Points, in no order, along strands that fork, close into loops and pass close to each other.
In the rows, 128 means zero.
Two points are linked if the straight distance between their rows is under 141. Some points are linked to none.
Z884: [115 136 113 133 131 136  88 131 175  73 144 133  87 184  89 131 150 108
 116  87 127  84 136  88 142 114 131  73 173  64 148 135  68  87  80]
Z231: [140 147  95  84 133  95 118 155  95 136 149 173 133 129  80 107 153 172
 127 178  32 152 166 152 132 109 166  76 165 165 142 130 117 127 114]
Z235: [148 180 110  58 158  69  71 169 107 159 124 184 120 113 100 114 150 115
  84 151 136 184 136 119 101 126 167  90 122 120 173 142  94 147  90]
Z335: [109 106  94 105 100 178 141  73 132 132 104 102 115 144 126 104 107 144
 103 117  61 137 103 104 118 118 114 139  57 111 124 146 112 164 140]
Z998: [130 188 157 140 146  84  96 153 138 178 168 159 139  81 148 134 145  87
 188 149 185 132 122 141 141 135 152 129 169 137  97 129 143 105 139]
Z4: [102 138 125 149 175 153 138 102  99 139 102 128 162 111 139  89  90  87
 109 159 137 123 162 135 146  95 172 155 198 170 142  99 151 132 128]
Z410: [107 154 119 171 158 163 109 104 141  94 143 179 119 139 132 132 133  90
 113 113 143 120 114  85 162  88 156 125 179 101 153 120 101 109 133]
Z104: [113 121 123  93 115 108 133 128 132 137 146 104 117  89 114 121 149 144
 133 123 118 137 131 161 109 129  85 116 114 118  95 139 132 120 109]
Z975: [ 91 130 124 135 115 131 127 135 140 132 171 148  81 153 162 115 147  68
 212  84 106 134 125 121 114 122 119 163 125  62 122 109  85  96 118]
Z37: [112 114 107  90 122 163  97 112 153 136  86  74  66 149 134 103 160  92
 129  93 163 135 160 102  71 130  92 125  69  47 119 126 152 152  70]
Z559: [129 146  96  89 131 153  99  86 149 141  97 144 106 102  97  99 137 127
  76 124 105 177 117 112 115  82 106  99 110  98 161 142  93 156 101]
Z204: [109 129 149 134 107 104 139 144 106 113 169 128 123 184 112 151 140 138
 154 102 126  92 131  98 131 160 122 104 161 104 129 115 119 105  92]
Z262: [140 144  97 124 151 131 126 117 135 141  98 218 150  92  96 115 119  86
  80 138 117 152  86 121 141  72 175 128 160 145 187 134  99 151 166]
Z516: [129  88  81 122 135 136 129 110 174 117  75 113  98 170  81  67 126  95
 116 135  82 114 160 145 121  90 133 141 141 113 152 109 117 152 111]
Z151: [122 155 132 111 139  65 128 167 128 136 132 107 145  68 106  86 146 106
 158 152 138  96 162 186 122 120 164 109 210 184 124 119 152 108 117]
Z490: [125 145 128  81 136 107  90  80 147 161  70 156 150  58 121 108 120  54
 114 132 175 149  85  96 123  66 153 133 100 120 145 118 137 173 132]
Z800: [114 128 125 126 171 188 124  82  92 136  80  97 130 147 172 124 121 144
  93 134 147 149 164  93 115 126  84 105  95  98 104 124 183 150 108]
Z444: [120 122 115  75  94 118 115 122 119 142 149  82 124 120 132 142 144 168
 109 121  90 149 126 126 102 139  89  87  66 117  94 143 130 146 110]
Z416: [ 91  96 143 167 146 180 143 117 110 125 124  83 138 214 152 100  71 129
 178 143 109  84 155 113 142 132 130 147 129 119 121 103 146 136 110]
Z765: [141 161 128 152 128 116 126 122 106 156 151 181 160 114 145 161  97 136
 108 146 114 148  65 115 171 131 172 133 101 162 134 159 108 127 167]
Z680: [106 104 148 137 103 108 180 150  52 130 135 114  94 121 183 142 192  99
 155  89  98 154 149 145  82 154  90 160 150 129 139 118 145 104 102]
Z583: [112 131  94 158 139 138 124 136 135  85 139 157 102 160 110 116 153 116
 113 109  96 113 136 112 154 106 137 124 188 106 160 123  75  96 114]
Z117: [116 161 159 128 153 106 118 158  72 130 135 111 176 102 121 150 139 157
  80 148 164 122 139 133 140 148 135  88 174 170 113 128 180 127 130]
Z926: [153 108 161 117 112  90 147 146 144 156 130  88 147  51 126 119 124 124
 147 141 194 123 134 184 122 137  98 157 111 167  95 128 163 132 150]
Z69: [100 149 119 170 125 151 113 104 116  90 144 173 157 148 125 165 106 110
 101 106 120  91  78  66 170  87 183  86 162 129 162 116  98 136 137]
Z627: [123 147 147  92 132  54 125 169  82 125 119 160 112  88 141 136 188  82
  97  82 168 158 127 105  86 141 142 130 141 105 152 114 152 130  97]
Z299: [147 122 114  84 115  99 145 149  98 146 134 103 122 184 115 113 139 154
 112 149  61 140 154 120  96 143 119 119  67 135 115 120 134 162 105]
Z446: [ 84 114 127 121 106 144 112 124 157 131 182 119 102 166 159 137 127  95
 228  90  95  99 111 119 113 136 121 138  80  64  91 128  99 120 109]
Z880: [105 119 136 150 134 186 140 103  88 137 144 118 131 158 173 140 110 160
 134 140  80 152 114 123 142 149 104 137 119 118 122 150 126 114 143]
Z643: [ 83 151 111 111 133 155  93  80 108 123 116 139 120 115 149 148 131  95
 135  85 132 145  97  67 119  98 154 117  98  78 133 114 127 160 101]
Z659: [115 156 163 153 143 123 143 146  69  94 108 128 164  56 162 157 140 130
  81 127 175 117 130 133 144 134 144 127 211 197 145 124 168 104 144]
Z943: [110 108 155 111 111  79 163 155  46 139 130 100 117 162 172 139 174 118
 120  91  95 147 153 114  73 168  89 137 106 128 137 101 166 138  95]
Z669: [156 110 123 116  80 149 163 105 182 126 125 116 120  56 120 141 122 169
 129 125 102 155  88 199 115 140 109 150  79 139 126 166  70 124 208]
Z433: [185  84 115 116  94 110 153 151 146 115  74 136 122 179  81  99 115 159
  94 138  95 100 117 119 117 132 146 139  49 117 128 124 159 184 150]
Z584: [136 108 132 139 108 159 125 112 174  77 135 122 129 148  99 176 147 180
  58  96 169  99  74  79 131 133  93  85  95  85 135 153 137 126 139]
Z769: [144  99 140 145  80 133 159 134 178 118 163 132 109 168 132 149 130 136
 157 114 148 111  78 114 115 164 114 155  65 105 118 142 110 123 177]
Z81: [112 151 163 108 149  83 119 134  49 166  97 140 159 137 171 122 114  87
 122 141 148 162 132  76  96 133 152 148 109 148 140  99 199 169 100]
Z114: [136 160 128 137 183 150 106 125 146 196 126 190 113 147 143  71 111  91
 145 166 134 181 152 149 136 110 115 180 142 112 130 138  82 112 122]
Z222: [155 136 166 157 150 126 138 155 101 175 154 146 149 203 129 177 130 172
 107 168 154 141 161 113 149 199  91 111 169 126 118 152 131  88 122]
Z251: [139  92 149 121  88  99 160 142 164 112 107  61 128  59 127  98 120 102
 184 121 175 102 132 177 100 118 116 185 122 161 115  88 153 132 134]
Z165: [124  99 149 157 101  92 143 149 158  74 134 119 135 149 122 136 107  97
 185 112 138  61  98 115 135 116 176 162 127 148 152 100 146 141 142]
Z726: [146 181 102  93 158 152  38 116 144 185 130 150 105 176 138 122  89 122
 120 152 141 196 133  91 109 110 147  94  55  97 137 176  87 133  83]
Z232: [125  94 100 158 118 179 113  96 208  70 136 140 112 167 118 130 103 100
 132 110 125 102 100  85 138  86 147 135 112  84 139 104  95 134 167]
Z265: [ 94 138 121 163 153 211 150  75  77 102 110 125 142 108 197 157 107 150
 113 119 130 144 122 113 161 124 116 126 150 128 125 143 151 115 136]
Z261: [157 158 147 114 159 127 115  90 101 190 107 158 142  87 178 148 138 149
  83 139 146 210 117 122 114 149  77 140  87 109 108 174 134 107 148]
Z296: [109 109 158 167 144 176 164 139  70  83 128 118 132 174 137 165 141 168
  87 120 131 111 158 111 151 163 103 101 202 131 142 131 138  76 104]
Z415: [132  92 144 153 173 143 164 132  95 154  93 148 110 167 156  76 127  93
  99 153 120 164 161 139 116 131 114 196 141 131 157  99 139 135 121]
Z198: [133 109  86 148 132 162 114 111 202 125 139 120 126 110 127  98 101 119
 154 152 111 118 135 178 152  96 126 153 167 135 121 138  80  99 171]
Z391: [113 147 137 124 172 143 130 146  43 161 127 106 162 148 144 104 114 157
 106 197  99 162 180 136 125 140 119 119 164 182 113 115 161 135 100]
Z878: [145 108 110  93  91  95 167 149 139 149 127 151  89 118 102  74 150 113
 166 121  54 145 151 189 114 117 124 153 134 120 141 129  82 113 152]
Z702: [134 179 151 132 142  83  98 145 141 140 151 157 142  41 141 142 141  75
 147 130 221 112 109 132 127 117 161 124 153 156 110 121 155 126 146]
Z154: [164 123 123 124 139 114 135 135 131 116  90 168 152 170  90 125 114 144
  64 139 125 114  82  84 140 127 165 122  81 117 164 125 157 180 135]
Z575: [ 79 113 139 151  77 188 132  93  78  79 137  75 152  86 188 191 111 182
 153 107  98 110  91 133 146 162 111 128 124 170 127 117 133 122 125]
Z333: [140 143 120 136 120  95 164 157  95 136 138 198 131  67 128 141 135 124
 152 119  80 147 109 172 141 143 182 161 185 173 169 133 100 110 169]
Z381: [165 149 117  91 133 101 130 171 118 181 147 151 118 188 107  86 113 158
 124 177  73 173 188 139 112 154 125 121  51 146 104 146  98 153 110]
Z338: [164 120 142 154 160 107 139 165 155 120 111 165 161 157  94 131 135 156
  46 154 189 126 108 102 141 145 127 124 125 130 156 129 164 144 147]
Z172: [135 142 134 158 141 100 158 168 119 114 159 191 134 128 134 135 143  99
 141 129 127 122 120 145 144 145 185 157 201 159 169 116 104  94 156]
Z360: [108 100 163 126 103 122 158 127  42 128 112  81 140 151 180 144 132 120
 143 101 120 113 131 114  92 157 106 154  92 160 126 111 186 163 101]
Z255: [136 118 139 167 166 140 178 156  98 130 119 183 124 204 133  99 128 115
  98 138 109 147 131 124 132 147 138 172 153 137 182 114 116 129 127]
Z588: [111 146 114 116 119  94 130 139  84 124 146 187 121 137 119 123 144  92
 141 105  82 142  90 101 119 115 178 130 142 125 160 112 124 146 116]
Z791: [111  97 141 143  80 138 167 133 154  71 162 132 107 150 131 185 149 144
 146  67 123  96  66  98 121 151 123 128 105 114 149 128 125 105 154]
Z668: [125 137  80 104 131 126 114 112 131 109  98 193 151  73  82 135 126 137
  59 119  94 119  86 119 153  74 169  79 154 155 166 133 126 153 147]
Z256: [179 101 111 120  86 118 144 127 203 116 119 117 132  73  73 131 105 173
 131 138 131 115  91 186 124 124 129 126  69 137 107 160 100 143 191]
Z731: [124 187 120  99 144 120  57 123 104 152 141 147 149 160 134 139  97 140
 111 145 151 165 119  84 126 122 144  90  56  93 114 149 133 147  96]
Z749: [134 138 144 132 110 106 138 115 146  90 135 120 117  28 158 163 190 106
 126  87 217 125 102 127 114 100 102 149 157 125 111 122 147  92 144]
Z790: [ 94 138  89 134 133 146 110  93 113  83 127 150 145 112  98 158 123 121
  67 100  98  97  72  90 166  71 169  68 171 136 172 126 111 148 131]
Z979: [100 143 143 127 106 136 132 110  81 152 172 131 146 166 151 148 108 138
 169 116  89 130 105  94 138 153 128 121 111 111 117 129 123 114 119]
Z239: [153 155 162 137 139 130 108 156 133 154 161 124 133 186 105 170 139 182
 104 155 164 142 160 115 145 179  69  79 135 119  85 149 135  95  99]
Z491: [104  95 137 135  95 144 159 127  72 109 104  79 136 149 143 116  78 149
 169 130  48 103 135 148 135 145 165 158 112 180 153  87 139 162 117]
Z598: [118 111 145 133 131  93 177 169  85 138 140 143  92 147 162 115 185  90
 147 108 105 138 162 165 112 145 115 174 180 128 138 105 118  90 109]
Z997: [158 170 122 109 148 144  50 152 187 174 152 159  98 185 126 127 130 152
 112 145 137 189 145 113 126 149 108  96  81  97 124 182  74 126  93]
Z98: [126 131 142 136 153  95 119 172 119  89 127  96 143 136  84 125 157 151
  62 129 171  92 154 119 137 137 109  72 174 133 109 125 158 116 103]
Z912: [129 100  69  88 101  97  73 113 212 109 120 121  83 140  74 107 147  79
 171  81 100 103 119 121 102  94 145 100  97  73 139 123  86 150  96]
Z770: [119 147 123 159 152 113  92 130 176 108 155 128 118 108 140 114 128  65
 187 128 171  85 158 133 141  87 125 134 169  97  83 115 110  92 129]
Z581: [158 139 114 136 130 123 141 112 147 150 124 175 154  78 123 129 110 135
  87 141 142 149  72 138 139 109 143 146 112 158 154 151  92 143 195]
Z294: [107 130 113 109 117  94  88 116 115 112  99 134 111 135 110 141 153  66
 123  81 155 125 103  58 108 107 188 130 109  90 161  91 144 182  81]
Z20: [108 101 125 144 116 204 126  94 184  70 121 126  85 166 134 157 161 135
  73  86 148 117  99  69 124 124  92 117  95  61 134 124 128 120 124]
Z961: [145 130 130  96 124  73 144 146 123 123  89 168 107 103 127 116 185  84
  83  85 141 170  95 113  81 130 131 154 110  87 179 113 136 152 117]
Z615: [139 158 139 154 170 131 102 153 115 137 133  99 174  73 127 159 130 165
 105 170 197 115 156 157 171 137 121  93 192 164  83 149 164  92 134]
Z696: [104 124 145 185 116 200 141  84 104  68 123 102 152 112 186 181  92 166
 139 116 158 109 102 107 149 128 121 147 122 168 133 113 157 115 147]
Z397: [148 144 158 131 129 123 166 137  98 159  98 143 174  70 128  84  71 123
 144 167 129 139 119 186 137 137 170 181 129 208 154 120 128 161 170]
Z947: [118 130 169 168 132 133 164 169  82 121 150 170 147 177 154 142 111 124
 150 123 115 115 123 128 147 164 156 170 174 162 163 109 124 102 132]
Z918: [153 139 145 127 187 155 161 120 135 180  89 175 128 140 143  56 109  97
  95 174 141 192 160 142 124 117 100 183 130 125 148 136 113 134 127]
Z864: [146 109 153 170 110 102 138 158 176  76 150 115 155 136 100 147 105 119
 158 126 198  57 102 128 141 140 163 135 151 156 138 110 146 113 146]
Z905: [ 95 113 125 120  69 175 149 102  89  91 136  80 116  58 172 191 133 178
 155  85  74 146  96 163 125 168 111 143 120 168 135 137 115 121 139]
Z728: [120 132 127 132  82  92 105 146 171 155 189 103 147 102 131 152 107 113
 226 118 145  84  94 155 145 122 139 114  88 126  65 147 110 135 137]
Z359: [150 120  93 120 113  89  86 156 198  89 139 132  93 165  74 117 167 104
 146  85 115  76 123 114 116 112 145  87 136  73 148 127  95 124  96]
Z829: [109 144 129 122 154 158 121  69 127 113  82 146 155  55 135  95 115  67
  93 146 155 123 133 125 141  52 167 139 201 171 150  98 130 135 153]
Z596: [115 137 123 131 123 120 121 125 138 113 162  76 112  81 130 146 164 157
 140 119 134 129 149 170 134 129  94 101 175 117  90 144 120  83 125]
Z503: [155 115 120  84  93  99 153 103 158 146  84 138 139  49  81  93 108  85
 155 123 114 112 107 150 121  63 168 145 104 168 154 109 112 165 162]
Z421: [141  92 121 161 108 140 132 137 168  76 137 151 153 197  89 146  76 151
 136 117 106  47  98 103 163 136 179  96 150 127 165 111 118 119 147]
Z108: [107 144 131 139 134 104  98 136 167 128 163 157  72 109 162 124 160  54
 201  97 158 135 149 133 121 116 118 165 163  67 105 119  87  71 123]
Z13: [ 92 124  98 130 147 110  99 152 147 126 164 101 118 188 104  79 104 106
 183 142  68  68 186 147 140 114 143 117 175 127 115 101 108 119  96]
Z249: [136 169 136 149 185 139 101 124 135 181 143 126 176  99 122 126  96 161
 124 205 172 147 155 168 171 124 113 105 162 156  74 164 156 115 143]
Z34: [148 156 117 114 150 122 135 152  63 147 123 189 158 165 124 112 113 170
  69 163  66 166 115 112 143 141 157 129 116 169 168 132 120 153 156]
Z512: [147  80 164 161 132 169 156 132 142 114 111  83 115 168 157 143 156 143
 120 125 179 114 155 130  97 160  55 135  96  95  99 130 171 111 123]
Z297: [155  91 134 135 112 120 182 125 134 122  95 151 122 126 150 112 120 113
  86 113 147 156  99 111  99 118 122 200  76 129 150 121 138 154 179]
Z169: [117  82  91 147 117 162 154 103 181 106 140 140 106 125 141  86  83 106
 162 131  70 120 128 159 143  89 141 168 156 133 142 118  64 117 170]
Z90: [150 122 115  93 140 107 104  88 155 164  60 145 138 125  78  88  99  47
 115 152 151 122 112 100 120  91 200 150 110 140 138 112 142 195 126]
Z422: [113 127 134 105  72 121 110 131 136 150 183  64 135 112 147 148 117 153
 210 117 119 103 120 160 110 163  95 111  68 123  47 154 142 131 127]
Z396: [142 172 132 110 157 123  84 113 102 169 140 145 132 131 161 162 144 151
 114 135 154 188 125 109 128 155  91 109  89 101 102 167 137 120 121]
Z143: [132 147 121 118 187 183  92 108 105 165  78 127 114 172 137  97 121 131
  79 154 132 189 173 102 122 127  89 125 106  98 141 137 139 142  83]
Z810: [159 150 166 145 125  88 132 132 129 175 169 155 127  94 188 185 156 124
 164 118 183 163 103 134 126 172 105 170  90 110  93 160 129 100 158]
Z732: [ 88 110 133 131 135 180 151  96  66 113  97  81 111 142 187 146 151 146
  99  90 116 143 165  97  97 149  57  94 114  97 115 122 182 116  84]
Z742: [127 160 137 129 113 105 105 111 164 103 148 139 144  11 144 156 145  92
 155 107 225 111  86 132 130  81 137 137 147 154 108 122 161 118 149]
Z168: [144 165 139 147 179 139 129 137  92 190 161 162 125 192 150 142 129 167
 110 177 106 181 156 128 153 170 103 132 141 142 126 164  99 110 130]
Z260: [ 96 155 106 129 124 146 115  86 130 102 143  96 119  31 152 143 147 124
 153 116 148 114 128 153 153  98 113  96 188 130  85 143 123  85 113]
Z604: [117 124 188 179 114 156 170 128  83  84 137 133 155 149 145 183 107 155
 112 118 191  94 126  82 154 162 137 119 198 132 127 125 145  92 130]
Z83: [124 124 112 147 131 119 150 128 157  66 109 119 128  76 121 109 119 113
 123 141 117  96 142 159 136  98 162 145 217 185 178 100 101 102 163]
Z550: [145 139 135 122 178 156 115 137 123 166  83 138  87 169 161 113 151 122
  73 123 156 204 177 122  93 140  62 130 111  93 146 151 143 119  86]
Z343: [137 144 113 144  86 119  86 112 175 156 189 112 157  86 117 186 111 157
 169 138 164 106  73 151 170 132 137  80  80 124  61 168 124 125 150]
Z698: [ 95 151 129 126 158 194  88 111 111 148 157 119  96 203 158 105 108 122
 193 125  88 132 176  99 126 134 107 109 114  82 104 125 118 115  78]
Z931: [102 146  88 137 144 144  90  87 187 137 141 143 115  89 140 103 117  85
 173 139 123 135 147 152 148  69 123 129 175 105 114 140  73  97 141]
Z350: [128 143 119 110 142 130  81  88 158 135  87 122 138  67 129 125 123  66
 146 113 223 132 111  89 108  80 147 139  94  91 110 113 170 161 107]
Z695: [100  91  99  92  95 120  85 110 174 134 108  84  72 146 105  99 143  65
 165  84 128 109 142 116  84 103 138 136  87  63 123  94 123 164  92]
Z870: [148 105 128 170 128 129 164 141 161  53 109  91 130  80 118 139 125 144
 107 140 151 116 154 184 143 149 138 157 190 174 159  91 125  86 171]
Z528: [121 168  94 106 129  85  91 141 137 115 172 126 124  82  96 151 179 145
 124 120 108 129 138 148 146 115 119  66 205 123 105 156  96  84 105]
Z507: [108 156 133 148 145 188 113 118 136 137 169 113 121 174 127 173 130 194
 113 141 122 121 160 121 183 155  88  60 164 117  83 170 118  77 107]
Z752: [133 127 121 137 123 182 151 111 122 156 160 135  97 159 170 163 136 179
 107 135  64 164 117 132 136 180  87 144  99 115 109 173  93  97 156]
Z77: [145 176 137 135 133  96 123 131 125 195 163 176 125  62 177 152 154 106
 167 134 171 181 111 150 136 142 122 158 134 109  95 155 111 104 141]
Z496: [153 161 101  56 141  68  71 147 139 160 114 175 132 101  57 112 134  99
 110 143 110 155 137 107 109  93 191  73 123 130 162 126 127 164 110]
Z674: [ 95 129 123 143 168 170 146 118  58 147 104 100 153 132 138  90  91 134
 118 172  92 138 172 160 139 121 144 151 182 186 145 112 154 135 112]
Z733: [136 129 107 110 106 118 161 129 110 124 134 135 138  49 113 136 121 165
 143 140  54 138 115 197 149 138 152 138 161 168 155 137  97 123 153]
Z666: [164 103  92 122 121 104 153 176 141 123 125 167  90 181 104  72 126 140
 157 146  35 119 160 174 134 123 146 142 150 118 151 131  88 123 135]
Z137: [152 131 146 102 125 124 141  85 103 174 104 119 143  85 165 154 123 173
  66 127 132 194 105 155 110 162  65 143  60 140  99 175 127 121 175]
Z760: [124 146 130 148 108 149  98 103 149 114 158 105 157  78 132 204 139 187
 109 127 176 117  76 125 172 136 111  85 116 129  89 165 150 121 157]
Z855: [130 101 121 168 134 161 122 127 194  99 143 133 140 196  96 126 105 137
 120 131 136  70 107 107 160 122 138 101 136 106 137 135 109 134 147]
Z14: [163  91 125  99  98  93 180 139 138 118  88 146 111  94 113 127 177 135
  83  92 131 153  90 131  99 126 120 149 102 117 157 131 136 153 154]
Z785: [111 121 153 104 138 114 119 142  71 116 131  95 156 181 116 154 142 188
  72 141 127 133 155  75 114 157  91  64 113 133 121 124 171 148  84]
Z839: [162 103 164 159 112 112 166 150 144 143 152 129 121 148 162 144 132 129
 155 122 153 135 108 144 111 183 110 177  76 120 115 145 123 116 159]
Z276: [121 124  96 147 120 143  96 113 170 108 139  96 145 137  97 132 111 149
 126 139 123  87 115 127 148 109 130  85 127 120 106 135 131 148 119]
Z64: [126 103 136 128  84 132 157 106 140  81 116 114 129  31 160 181 170 147
 104  90 175 156  81 131  99 128  85 157 113 139 139 130 141 117 166]
Z664: [150 108 147 122 153 106 129 149 118 142  96 127 125 135 118 131 169 135
  48 136 160 173 141 134 101 148  56 120 126 123 133 144 158 139 106]
Z859: [135  89 127 148 134 141 164 106 141 115  85 135 104 149 141  85 120  86
 107 131 143 139 127 110 109 112 125 209 110 122 154  92 157 150 145]
Z867: [155 150 111 105 147 140  96 118 164 161 127 160  93 132 108 102 149 130
  95 131 114 187 121 136 125 117 104 109 106 100 140 164  76 122 123]
Z876: [114 153 116 122 157 167  86  77 145 133  86  99 124 103 146 131 112  90
 156 101 221 124 159  95 127  94 136 121  96  66  87 124 165 154  96]
Z904: [166 115 148 150 146  78 138 173 153  99 123 113 147 148  76 132 151 152
  60 136 209  85 133 127 135 149 125 109 155 135 130 126 184 125 131]
Z189: [ 98  97 154 149 128 185 163 121 109 117 106  80 106 168 172 156 150 133
 123  88 139 117 159  99  86 169  46 122  85  89  93 127 186  97 121]
Z653: [108 109 117 145 121 191 131  90 168  88 143 120  88 141 149 137 139 107
 136  98 137 126 121  98 117 105  96 142 106  66 117 122 123 104 140]
Z476: [161  91 173 173 131 108 146 170 160 104 122  83 173 152  98 138 108 149
 119 145 209  74 133 135 135 161 140 133 135 153 127 106 185 143 138]
Z832: [106  72 138 152 119 162 144 113 123 123 101  66 119 202 144  99 100 109
 172 136 138  83 151 120 123 131 123 173  95 119 101  88 180 164 112]
Z949: [154 165 132 134 183 140 113 133 112 200 142 151 148 115 132 121 110 148
 123 211 126 181 161 163 153 140 113 136 153 161  97 166 116 107 143]
Z334: [118  66 109 141  89 126 150 136 160  81 120 108 118 173 118 106  98 111
 185 103  96  56 120 111 122 114 165 160 123 119 148  86 127 152 142]
Z818: [161  69 122 146 101 110 168 156 171  74  93  61 121 100  89 114 133 155
 107 135 139  91 142 186 121 151 120 144 133 148 148 108 150 125 144]
Z369: [165 140  97  57 119  64  85 140 130 157 108 170 149 129  62  93 114 110
 132 172  75 139 144 110 109  90 196  80  65 136 123 126 120 200 110]
Z896: [100 130 169 160 117 129 160 150  61 108 134 126 151 163 153 132  78 122
 184 124 107  88 114 127 140 156 168 173 149 186 157  89 150 134 117]
Z428: [100 119 106 147  95 147 149 108 150  86 166 134  99  97 159 186 148 134
 155  78  97 128  65 125 148 117 133 144 131 120 145 133  72  98 160]
Z920: [121 130 144  91 152  94 123 150  73 136 120 131 135 143 133 151 154 179
  48 144 116 179 152  97  99 146  89  92 126 139 139 133 159 142 108]
Z41: [134 168 133  91 154  64  93 180  90 154 131 162 112 111 114 113 167  87
 118 118 159 155 153 112  92 129 160 109 160 108 154 104 138 133  81]
Z922: [139  64 105 118  81 131 156 128 169  99  95 109 114 179  98 118 107 125
 147 108  95  83 108  94 114 122 149 155  48 109 136 115 150 177 151]
Z437: [137 143 147 113 100 106 105 148 136 129 169 127 163 211  69 149  89 186
 131 138 126  92 115  82 140 163 126  54  81 115 106 138 139 150  87]
Z268: [130 100 104 150 147 150 161 162 114 135 129 166 111 207 130  75  97 122
 156 138  54 114 156 149 148 137 154 167 150 133 171 114  91 125 137]
Z216: [ 98 126 131 166 148 204 136 116  98  86 144  95 117 185 113 143 124 184
  95 129  99  96 172 112 171 144  94  78 194 116 124 138 112  76 108]
Z890: [109 121 116 112 131 106 147 103 132 107  82 140 133  58 115  97 138  62
 123 116 132 105 122 124 110  68 176 159 201 178 169  95 125 133 135]
Z175: [173 160 102  89 145 107 108 159 152 163 135 184 123 171  73  86 127 160
 116 172  53 169 171 149 131 109 153  92 107 152 126 152  80 146 109]
Z163: [103 114  99 115  92 126  90 114 177  86 159  81 136 154  70 144 119 147
 146 112 105  50 104 116 152  96 146  45 128 104 105 135 122 143 103]
Z536: [105 131 136 104 105 150 127 101 128 153 155  85 107 130 166 132 123 116
 197  88 114 115 118 130  96 148  86 131  50  82  63 140 149 134 119]
Z521: [124 110 138 156 145 101 152 161 129 141 144 115  86 135 157  87 147  93
 189 134 141 124 173 172 119 139 102 186 168 129 123 108 122  86 113]
Z100: [132 117 151  99  99 102 171 149  46 148 111  98 157 120 149 104 102 138
 165 132  62 131 151 176 102 151 158 178 105 200 137 100 146 174 123]
Z724: [126 120 120  83 151 137  82  96 141 151  81  77 103 115 135 106 143 102
 141 116 196 148 174 110  86 123  82 111  78  76  88 124 174 138  80]
Z355: [131 125 169 188 137 150 155 141 112  72 120 142 153  94 136 186 125 160
  74 128 197 105 109 105 158 141 147 139 181 178 164 115 147 108 171]
Z431: [147 121 149 102 100 130 164 113 143 138  87 120 163  30 109  94  98 113
 144 155 136 121 102 189 135  94 153 166 115 183 160 113 109 155 172]
Z494: [139 167 116 133 159  84  91 175 157 142 165 142 106 169  86  79 134 115
 159 166 105 111 183 158 143 121 148  99 199 138 123 120  88 104  96]
Z545: [101 117  81 118 119 178 107  60 135 130  99 136 114 125 120 115 123 109
 115 118  85 135 100  96 124  89 143 120 109 103 147 134 100 169 121]
Z285: [115  90 141 147 113 105 147 146 162 126 141 101 102 116 159  91 134  79
 202 118 153 113 151 161 103 120 109 196 131 123 106  97 133 116 139]
Z315: [160 116 121  54  95  84 157 143 106 157 114 130 116  76  85  77 140 135
 149 135  51 146 161 174  94 111 137 129 123 149 135 111 111 153 130]
Z434: [123 125 141 143 134 156 127 125 124 101 136 120 158 136 103 192 128 201
  52 131 167 112  91  99 155 160  91  62 122 116 119 160 154 121 147]
Z608: [ 92 141 107 137 104 142 127  87 122  87 149 124 136  29 158 174 141 136
 141  92 131 129  88 132 153 103 133 131 169 162 130 135 107 101 143]
Z863: [117 121 100  91 118 106  99 102 118 138  74 125 140 147  73 116 130  83
 121 118 113 127 112  79 133  98 196 110 108 131 130 104 161 196  94]
Z954: [142 105 165 180 150 165 165 135 145  82 114  98 116 159 162 130 144  99
 122 118 225 108 162 103 117 125  90 155 136  99 117 103 169  88 130]
Z591: [122 129 122  78  93 126 141  88  94 145 110 100 136 108 138 127 120 167
  77 114  84 164 101 123 102 138  85 121  38 128 105 157 121 145 154]
Z229: [131 164 137 129 158  54 100 188 130 132 159 120 135 128  88  98 163  97
 149 146 157  80 167 155 128 131 156  97 208 141 106 109 133  97 104]
Z777: [151 111 117 127  99 156 168 132 146 154 139 120 112 117 125 153 126 193
 105 130  82 153 122 175 130 174  93 153  84 126 114 181  85 117 178]
Z15: [120 167 139 123 142 170  77 127 151 170 186 133  93 214 146 144 116 156
 185 140  91 143 161 110 138 157  98  87 115  90  87 147  89  91  82]
Z875: [ 82 132 115 138 156 172 102 111 113 130 145  77 121 198 132 100 100 136
 182 134  91  86 186 118 154 114 107 104 167 105 101 110 130 116  78]
Z813: [137 136 146 122 128  79 139 168 118 156 138 102 147  74 122 112 138 133
 151 158 149 125 150 207 129 148 126 145 178 184 109 126 139 112 133]
Z327: [159 164 152 142 117 110 124 111 101 168 153 155 186 125 172 178  82 165
 111 146 143 141  67 122 163 164 150 142  57 157  99 166 126 124 183]
Z126: [112 115 157 136 126 127 140 138  55 129 124  85 167 180 149 149 106 181
 102 141 121 109 131 104 113 162 113 110  97 161 119 109 182 160 107]
Z936: [143  70 117 132  85 137 152 118 180  84  98  63 140  85  86 128 109 162
 123 121 127  87 102 172 130 127 136 138  94 152 134 122 143 164 167]
Z940: [152 108 161 122 128 101 186 147  83 170  85 126 151 116 131  69  89 102
 155 150 116 137 148 168 114 138 163 201 113 186 148  90 142 162 139]
Z900: [157 127 113  81 109  82 140 156 105 133 120 142 143  81  81 107 139 174
 124 153  61 144 149 191 122 112 156 101 156 170 143 136 123 125 140]
Z938: [141 164 124 128 149 125  88 161 172 181 182 138 105 204 113 118 128 150
 174 159 109 154 169 139 145 148 107 103 109 104 100 163  74 111  91]

A fork is a point with three links, a tip a point with one. Leave the first point through the second and follow the links. Name the first fork or tip that comes.
Z680 / Z598 => Z875
Z151 / Z813 => Z954
Z728 / Z343 => Z855
Z949 / Z168 => Z117
Z859 / Z297 => Z369
Z581 / Z262 => Z545
Z864 / Z165 => Z904
Z391 / Z674 => Z880
Z584 / Z434 => Z169

How many points has the smallest loop of links through each point below? Write 0 if it is on no loop.
Z507 => 13
Z867 => 11
Z334 => 9
Z733 => 10
Z884 => 0
Z575 => 0

A piece is two or more points that can be reached from each other along the links. Count, over all rows, the pieces, the separate loops (a circle has one, a figure eight two, a Y none), the forks (points with three links) and the tips (points with one).
pieces => 4
loops => 4
forks => 14
tips => 14

Name the points in between on the shortest way along the links from the first point to the second, in order.
Z790 / Z545 => Z69, Z410, Z583, Z884, Z359, Z912, Z695, Z37, Z724, Z876, Z350, Z490, Z90, Z863, Z294, Z643
Z920 / Z813 => Z785, Z126, Z360, Z943, Z680, Z598, Z521, Z285, Z251, Z926
Z204 / Z256 => Z979, Z880, Z752, Z777, Z669
Z559 / Z126 => Z867, Z997, Z938, Z15, Z698, Z875, Z13, Z494, Z229, Z151, Z813, Z926, Z251, Z285, Z521, Z598, Z680, Z943, Z360
